Points on a hilly landscape, in no order, each with its height.
A climber steps from a point to the highest of its 3 nearest points, and stops where none of them is higher. Distance is the straight distance between rows; heights are no part of it.
Zoko h=29.0: [201 106  99 170 106 136 131 133 130]
ven h=35.0: [107  73 121 184 143  68 130 100 103]
Bilos h=44.2: [ 68 168 180  79 133 142 128 149 184]
botus h=30.5: [164 119  87 162 123  86 159 172 113]
Tepom h=17.8: [ 99 138 109  95 146 183 111 134 181]
vibur h=27.6: [116 144 196  81 123 142 120 118 105]
Rar h=41.6: [130  91 100 175 141  56 156 158 110]
sovi h=14.0: [165 132 101 147 120  92 152 169 116]
ges h=5.4: [147 131 128 123 128  88 147 165 101]
foni h=25.0: [126 151 187  89 112 121 129 140 128]
gamu h=54.4: [132 133 161  97 131 116 131 145  79]
ragup h=6.3: [154 150 151 115 109 101 139 155 126]
bibev h=49.7: [127 109 127 124 149  85 136 150  82]
Tef h=15.0: [126 127 115 215  95 104 142  68 102]
Mep h=60.0: [128  91 122 113 152 148  91 117 182]
rutom h=26.0: [123 138 178  85 131 146 126 120  88]
Bepe h=63.1: [117  95 117  73 172 171  95 148 161]
lari h=16.9: [109 116 111 101 150 172  97 124 182]
tib h=31.5: [122 109 129 112 154 106 129 135  73]
Fepo h=29.1: [115 118 128 112 149 128 127 122  70]
bovo h=40.3: [157 148 128 138 101 141 121 123 171]
neta h=37.1: [ 84 169 141  94 124 150 126 150 192]
sivem h=31.0: [ 85 148 105 180 111 112 139  81 114]
rodud h=11.8: [151 140 141 118 118  97 144 161 109]
bufak h=39.9: [ 92 105 106 156 150 110 125  95  90]
Zat h=36.6: [ 87 149 214  74 127 160 121 112 133]
nuvuz h=18.7: [112 140 113 112 133 166 107 122 192]
tekob h=49.8: [117  88 111 160 152  62 141 147  99]
zav h=33.1: [ 98 154 210  72 128 161 117 111 123]
begu h=42.5: [110  78 115 172 148  56 141 130 108]
biloz h=38.5: [140 103 123 129 132 150  95 105 183]
defom h=12.3: [117 139 154  88 140 158 124 114  70]
lume h=25.3: [204  84  88 175 118 131 136 135 120]
fet h=43.6: [180 112  75 174 120 104 152 161 116]
gudop h=26.4: [192  93  72 184 121 124 150 152 118]
fefi h=26.3: [135 129 150 100 135 107 132 145  85]
rora h=49.3: [ 99 167 159  96 111 132 127 144 184]
Fonum h=54.1: [164 158 133 130  96 119 136 147 149]
ladus h=43.5: [108  86 114 154 155  71 137 135  90]
gumo h=21.3: [ 85 158 113  84 146 186 123 149 184]
sisus h=16.2: [113 132 130 105 146 148 128 114  66]
Kobof h=19.9: [148 163 145 117  97 118 130 145 156]
sefi h=30.0: [103 162 133 108 115 152 120 133 193]
dek h=5.2: [103 179 174  88 121 203 139 110  89]
fazag h=40.5: [ 75 137  92 159 136 129 136  90  99]
ves h=34.8: [194 120  89 164 109 124 142 147 123]
reni h=41.1: [173 144 119 142  99 137 126 126 159]
tel h=61.3: [ 87 153 105 118 144 160 135 112  75]
kib h=26.1: [130 143 184  82 121 122 122 133 104]
Zafe h=39.4: [ 87 127  99 170 136 122 132  81 100]
Foziz h=19.5: [133 110 117 136 147  76 144 160  95]
bemer h=35.6: [101  87 116 180 141  94 127  89 102]
Fodon h=45.4: [180 142 111 150  99 127 140 143 137]
sipe h=39.8: [106  86 114 155 154  83 132 117  92]
bok h=48.7: [ 88 160 201  74 123 132 125 137 159]
fopa h=34.9: [144 128 122 133 117 155 105 113 180]
vusub h=38.3: [ 99  89 111 154 153  94 124 105  87]
loden h=8.8: [107 134 117  60 166 213 114 156 157]
Saku h=21.5: [135 145 124 129 106 150 113 121 182]
seto h=14.1: [114 153 121 204  90 100 152  75 103]
Nivi h=27.8: [129 121 115 124 128 156 103 110 187]
pabez h=3.0: [144 144 166 100 117 104 133 148 107]
kiz h=44.8: [ 84 143  98 131 147 146 133 103  80]
nemel h=13.1: [137 161 138 120 100 131 129 133 174]
Duz h=54.9: [126  98 126  52 175 176  99 161 154]
kalov h=57.4: [185 134 105 154 103 123 140 143 133]
gamef h=27.2: [206  84 110 166 113 135 122 119 133]
lobab h=3.3: [167 144 122 133 109 102 146 158 121]
sulov h=41.5: [ 86 129 102 142 150 135 130 100  86]
nif h=17.9: [145 133 148 107 128  97 136 157  93]
rer h=35.9: [146 107  83 178 132  72 162 168 113]
lovib h=30.6: [137 106 148  39 173 181 104 177 148]
pera h=19.2: [124 136 161  87 137 136 126 124  79]
muv h=21.0: [117 106 118 205 114 101 134  63 101]
Zet h=27.9: [107 120 110 201 112 109 132  67 104]
mapa h=63.4: [ 74 171 137  87 138 168 131 160 194]
guzum h=26.6: [ 98 151 112 195 104 109 143  74 114]
kubi h=38.1: [ 73 158  97 146 131 136 141 100  98]
fuge h=38.8: [146  89 127 134 138 141  90 107 180]
lel h=36.3: [167  85 129 142 124 135  99 102 168]
vumik h=31.7: [180  88 130 152 120 134 105 109 161]
lav h=58.9: [ 88 162 187  85 117 125 127 144 166]
dilut h=61.6: [170 102  67 186 121 100 158 163 114]
kogo h=9.0: [107 146 134 100 141 168 129 116  68]
lim h=21.7: [136 160 171 102 102 111 133 148 143]
Bure h=3.4: [158 133 112 138 120  88 152 168 107]
Riro h=36.4: [129 167 157 111  98 123 130 141 165]
gipe h=15.2: [105 128 108  70 162 202 108 147 168]
sesa h=51.4: [111 164 171  97 105 123 130 143 172]
tif h=10.6: [113 151 153  88 135 172 130 110  72]
fufen h=29.6: [185 110 120 155 108 140 115 113 153]
Benep h=34.4: [171 105 123 146 114 146 101 104 172]
mar h=27.7: [119  89 115  90 166 155  93 132 169]
rin h=41.3: [182 134 118 149 102 140 131 129 152]
reg h=35.8: [ 93 122 108 186 123 114 130  72 108]

Where does a climber stop that starts at each point below?
lobab -> dilut
loden -> Bepe
nemel -> kalov
gamef -> kalov
rutom -> lav
Saku -> kalov
dek -> gamu
lim -> lav
seto -> tel

Write out the way that a climber takes from each point below.
foni -> kib vibur zav bok lav
ges -> nif fefi gamu
ven -> begu tekob
Bure -> sovi botus fet dilut
lari -> mar Bepe
Fepo -> tib bibev
lume -> Zoko ves kalov
Tepom -> gumo mapa
lel -> fuge Mep
